Each row is a point on a landscape with many valleys, with its height.
A ball rolls from a point to the lowest of its 2 nearest points, and stops where none of them is lower. Distance is the straight distance between rows; heights are no part of it.
(223) (h 141): [-23 -19  34  37  54 -16 -24   3  25  -2 -12 -18  -8  24   6  32  -3  49
 -47  -3]
(538) (h 646): [ 51  35  32  -9 -12   4  15  30  -7  -1  30  12 -15   5 -11 -15 -26  -2
  20 -46]
(976) (h 725): [-24  -4  10   0  -8  15  16 -44  49  23  51  10 -36  29 -53 -32   8  58
 -10  34]
(812) (h 389): [ 19  25  43   5  19 -54  48 -25  19  -7  23  24  14  15  16 -51   8 -32
  13   0]
(836) (h 388): [-58  17  26 -19 -21  -9 -20   9 -43 -18 -20 -17  34  10  31  47  35 -27
  -3  23]
(432) (h 221): [  1 -14   2   8   1  10 -37  18  -6 -22 -18   3  55 -28  18  60  15 -22
  -4  42]
(606) (h 264): [ 16 -16 -17  10 -14   4  10   1 -29  28 -32  12  19 -49 -22  19   4  18
  -7  18]
(810) (h 442): [ 14 -12  43 -16   9   2   4 -26  10 -19  19  21  48 -46 -39  17   0  25
 -26  44]
(208) (h 180): [-18 -36  20   5  29  22 -18  11  22  -7 -37 -17 -13  19  -1  18   4  42
 -26   3]
(410) (h 214): [-33 -15  25 -16  15  14 -27   6  30 -48 -29 -41  -3  33  15  19   2  15
   8 -11]
(580) (h 175): [ 20  13  12  16  -7   5  31 -33  -4  -9  29  38 -15   1 -26 -52 -15  -3
  -6  30]
(8) (h 239): [  4  24 -14  -2  31  -5 -33   8   3 -28 -21   1   6 -20  41  -6 -20 -32
   7   5]
(602) (h 115): [ 26  19 -34  -3   4   0  22 -23  32  15 -31   7 -32 -15 -21 -43 -24  11
  18 -19]
(163) (h 44): [ 23 -50 -84 -20  -6  44 -11  22  -1  17   3   0  -5  28  19 -30  -6 -36
  30  29]
(459) (h 665): [ 32   4  -6 -18   0  10   6  51   7   7  30  -4 -37 -14 -27  -8 -23   5
  11 -58]
(609) (h 200): [-20 -31  -7 -40  -1  -9  21   7 -47   0  13   9 -34 -61  -9 -12  29 -17
   1 -12]
(318) (h 90): [-22  20  16  23  -9 -14  17 -25 -20 -21  59  45 -20  28 -32  -8  -1  -4
  -6  20]
(528) (h 309): [ -6  14  -9  24  -7 -38   8  -1 -23  35 -41 -14  14 -36   2  45  14  15
 -17  -5]
(413) (h 192): [-12  12 -26  11  26   2 -33  13 -51 -22 -52 -24 -37  26  42 -12  -1 -37
 -17  -1]
(856) (h 530): [ 19  33  17  20  17 -33  20  16  53   4  33  -3  15 -29  -1  25  -8  10
   2 -30]
(755) (h 320): [ 10  16  41  11  31 -66  28 -11  20   9  13  -6  -3  40  20 -19   4  -4
   1 -20]
(728) (h 490): [ 38  37  13   2  24 -31  16  18  48  -3  52  32  -5 -27 -22 -34 -31 -33
   2 -20]
(327) (h 281): [  8 -12 -46  20  -7  27  -1   9  44   5 -17  -6   5  20   1 -15  -1   1
  24  16]
(525) (h 246): [-59  -8   6  -7  -2   6 -40  11   6  -8 -30 -50   0  28  22  26  31  17
 -14 -14]
(971) (h 479): [  3   0 -15  31 -39 -12  42 -19 -41  58 -12  -4 -15   8 -18 -13  18  24
 -10 -16]
(673) (h 497): [ 47  -6 -23  -3   0  35 -14  -2  16  29 -45  -8  46 -36   7   4 -24  28
  20   3]
(155) (h 473): [ 18   9  36 -13   6 -11   1  14   9  -4  33  14   9 -18 -40  22 -14  30
 -15   9]
(390) (h 257): [  4 -18 -49  -1  47   8 -36   1  -9 -30  -9  16 -15 -16  20 -20 -22 -37
  -9   8]
(117) (h 474): [ 24   8   5 -21 -22  19  -7 -23   1   7 -45 -27  45   5  20  -9 -12  13
  35   9]
(654) (h 387): [-22  19   0  51  -3  -3 -17  18   6  15 -21 -24   9  44  -4  72   5  49
  -2 -24]
(10) (h 528): [ 31  52  52  -2  11 -34  14  25  50  -5  59  16   5 -33 -23  11 -31 -10
  13 -41]
(788) (h 226): [-23 -12  -1  24 -31  40  -8 -24 -48  -4 -26   9 -31  11  -9   4   1   9
 -42  23]
(737) (h 234): [-49  11  18 -24 -15  18   1 -26  29 -43  26  24  -2  12 -16   4   2  23
   6  25]
(187) (h 206): [ 14 -16 -22  16  22   0  11  16  -5  -1 -31 -14 -44   1   3 -11  10  -4
 -10 -26]
(556) (h 213): [ 32  45 -42 -14   1   3 -44   6  38  -7  -5  -6  41   2  33 -11 -75 -40
  27 -40]
(252) (h 277): [ -2 -18  -1 -60 -20 -11  29  -3 -44 -11  43  19   0 -44   4 -23  23 -35
  17 -19]
(244) (h 343): [-36  32 -20  -2 -49  -4  -9  22 -51   7  -6 -17  19   2  11  48  28 -27
   5   0]
(246) (h 500): [  6  16 -21  43 -37  -5  49   3  -4  70  29   5 -10  17 -35  17   3  44
  16 -16]
(927) (h 183): [ 38  26 -38  -2  16   8   6 -24  40   2  13  28 -24   7  -3 -57 -60  -7
  19  -9]
(670) (h 241): [ 37   5 -39  23  27   0  -1  -8  55  -1   0   2   3  29  19 -54 -30 -13
  17   8]
(631) (h 105): [ 19 -66 -33   0 -18  33  -9   0  -3  30 -26 -12   4  31  11 -43  15 -19
   6  31]
(75) (h 155): [ 26 -45 -17  11   0  17  -8   7 -14  32 -48 -38 -28  37  11 -19  13   0
 -15  -2]
(677) (h 271): [-17  19  29 -14  31 -24 -29   5  45 -58 -12 -37   2  -4  37  -4  -2   1
   8 -29]
(625) (h 681): [  8  16 -10   2  12   7  -7  36   2   3  64   8 -56 -21 -47  14 -10  25
 -15 -35]
(292) (h 189): [ 23   7 -18  20   1 -16  34 -29   1  15 -25   9   5  -9  15 -45  -1 -10
  11   6]
(184) (h 171): [-37  45  -8  11 -15 -23  36 -42  25  -6  65  41 -27   8 -33 -17   9   3
  20  16]
(132) (h 305): [-14  -7 -41   3  19  10  -6   9  61 -28  -5 -18 -23   3  11 -12   3   0
  14   8]
(794) (h 331): [-28  37  -9  -9  22 -22  -5 -12  32 -25 -50 -52   0 -11  42  -3  -3   7
  23 -16]
(288) (h 209): [ 13 -19 -33  39 -24  14 -11  47 -39  16  -2   0  22   8  -4  70  26 -31
  -9  33]
(119) (h 599): [ 50 -14  51 -12  42 -13 -13  13  30   0 -22 -15  -5  17  -2 -28 -33  20
  -3 -30]
(622) (h 177): [-18  29  10   3   2   4  -2 -11  -9 -43  13  37   0   2 -16  21 -11  -8
  -7  13]
(795) (h 113): [ -3 -14 -34   6 -14  16 -47  27 -65   7 -44 -27 -13   6  23   9  15 -38
 -13  18]
(830) (h 501): [  3  18  35  -2  16 -10   4  24  13   1  41  -2   6  -2 -11  42   2  27
   1 -39]
(297) (h 458): [ 35  24   3  32 -28   5  25 -11 -18  42 -29 -10  -4  29  -3  -5   1  30
   6 -16]
(850) (h 330): [-40 -56  43 -38 -33  20  -6  -1 -15  -5  -3 -11  36   0  25 -21  47 -19
 -18  36]
(387) (h 235): [ 42 -12 -13  33   2  -9  37 -33 -30  -3   2  25   8  -1  -6 -61  -7  -9
  -2  35]
(438) (h 272): [-70   8  -3  -9 -29  34 -21  -2   6  -8 -12 -14  -1  29   5  53  22  27
   4 -12]
(756) (h 243): [-14 -16 -34   9 -43  30 -17  22 -29 -10  -9  13  40  -6  -8  44  16 -34
  -5  47]
(362) (h 445): [ 33  33  26 -12  12 -45  39  -8  12  -4  56  41   1 -16 -11 -50  -4 -40
  14  -7]
(55) (h 112): [ 14  39 -10 -29  24 -15 -35   7  16 -20  -5   2  37 -34  39  -5 -60 -34
  27 -34]
(705) (h 188): [-33  12 -29   8 -16   7   2 -30 -35   3 -47  -1 -32 -14  -4 -12  13   0
 -19  14]
(946) (h 229): [-15 -13 -36  12 -32  19   7 -38 -33  18 -58   4  18 -36  -4  -2  -4  28
  -2  16]
(683) (h 374): [-43 -21  29 -49 -19   3   2 -26 -25 -29  -6  16  50 -34  20   2  36 -29
   3  27]
(339) (h 193): [ -7 -22 -82  -9  28  12 -23 -14   3 -34  16  27 -43  -4  12 -40 -19 -45
   7  22]
(564) (h 84): [ -9  -1  13  41  47 -22 -27  23  27 -28 -14 -13  17  11  13  47   9  16
 -43  12]
(966) (h 335): [-26   8 -16  18  27 -24  13 -13  58 -22 -30 -22 -10  20  31  -9  11  -8
  10   2]
(291) (h 410): [  5  27  27  32  10  -3 -18  14   4  23   0 -34  -4  56  11  40 -16  52
   2 -41]
(400) (h 161): [-11 -10  14   4  27 -17 -23  33  -4 -22  -2   0  31 -28   0  67   9 -12
 -28   4]
(388) (h 408): [ 35   4  -9 -39  -6  20 -10   6 -32   5  -4 -15  15 -28  17 -20 -35 -17
  42 -19]
(270) (h 356): [-20  29   1  50  11 -20  -6   0 -22  14 -11   7  14   2  -1  74  -8  22
 -12  -3]
(384) (h 258): [  3   7  16  14  33 -32  13  -3   1   6 -18 -18 -31  23   8 -26  14  11
  -3 -29]
(843) (h 297): [-47 -57  45 -28   2   3  -5 -13 -13   0   7  12  -2   3   2 -11  45  -5
 -40  18]
(831) (h 304): [-38  43 -29  -2 -40  18   0   0 -10 -25  -5 -13   9  13  -1  59  10  -6
  24  -6]
(967) (h 347): [ 20 -15  -3 -42 -35  17  29  -8 -56  11  16   0   6 -24   0 -41   0 -32
  39 -12]
(552) (h 707): [-14 -27  18 -32 -13  17   6 -20   4  20  66   8 -40 -23 -56 -24  12  29
  -1  16]
(435) (h 717): [-42 -19  31 -34 -18   9  19 -54  16  10  43   9 -33   3 -30 -31  11  36
 -20  21]
(518) (h 114): [ 13 -56 -72 -30   2  21 -12   1  -3   7  24  15 -19 -11  15 -48 -10 -53
  10  22]
(928) (h 262): [-30 -50  27   5 -13  22  -7 -11 -43  14   8  17 -11   7  -3  -1  15   1
 -65  35]
(511) (h 622): [ 57  13  72  -4  10   3  -3  11   8 -17  17   9   1  32  -4 -26 -34   6
   6 -21]
(76) (h 414): [ -3 -36  23 -33 -18  15   3 -25  -2  -3   6  22  70 -29  -9   7  18  -4
 -11  54]
(100) (h 449): [ 36   5   5 -30 -34   9  21   9 -10  17 -18  -8  30  -8   9  -5  -9  11
  48 -13]
(211) (h 696): [-12   6   8 -31 -20  14  -2  18   6   7  85  19 -46  -1 -50  10  10  22
  12 -11]
(761) (h 136): [-28 -13 -17 -28 -17   7  21 -22 -32  12 -26   3 -24 -39 -12   1  30   4
   2 -16]
(305) (h 580): [ 53 -17  24   5  40 -11   3  38  31   4  14  -7  -2   0 -17 -13 -14  10
 -18 -17]
(23) (h 557): [ 56  12  19  34  28 -41  24  31  42  10  21  10  21   9   2   6  -8  -8
  -7  -6]
(620) (h 435): [ 24  -6   9  37  -7   5   7  18 -13  41  -4 -25 -12  62   1  25  -5  19
   6 -31]
(140) (h 168): [-23 -16 -12  22 -13  11 -33  29 -35  15 -34 -18   0  13   8  53  29  -7
 -25  14]
(307) (h 413): [-54 -15  54 -30 -22 -19   4 -24 -30  -5 -15  10  38 -12  26  24  35  -3
  -2   4]

Call two points neighbours if one is among the 2 nearest of the other. Go from one point of each pair to the other, from neighbour to neighbour, staying as low as possible. Name the highest point that can't be avoided.
(564) / (795) | (756)
(602) / (761) | (307)
(564) / (318) | (966)
(602) / (318) | (387)

Where does a ball stop that starts at each point below?
(971) | (761)
(966) | (602)
(246) | (761)
(10) | (163)
(850) | (761)
(117) | (761)
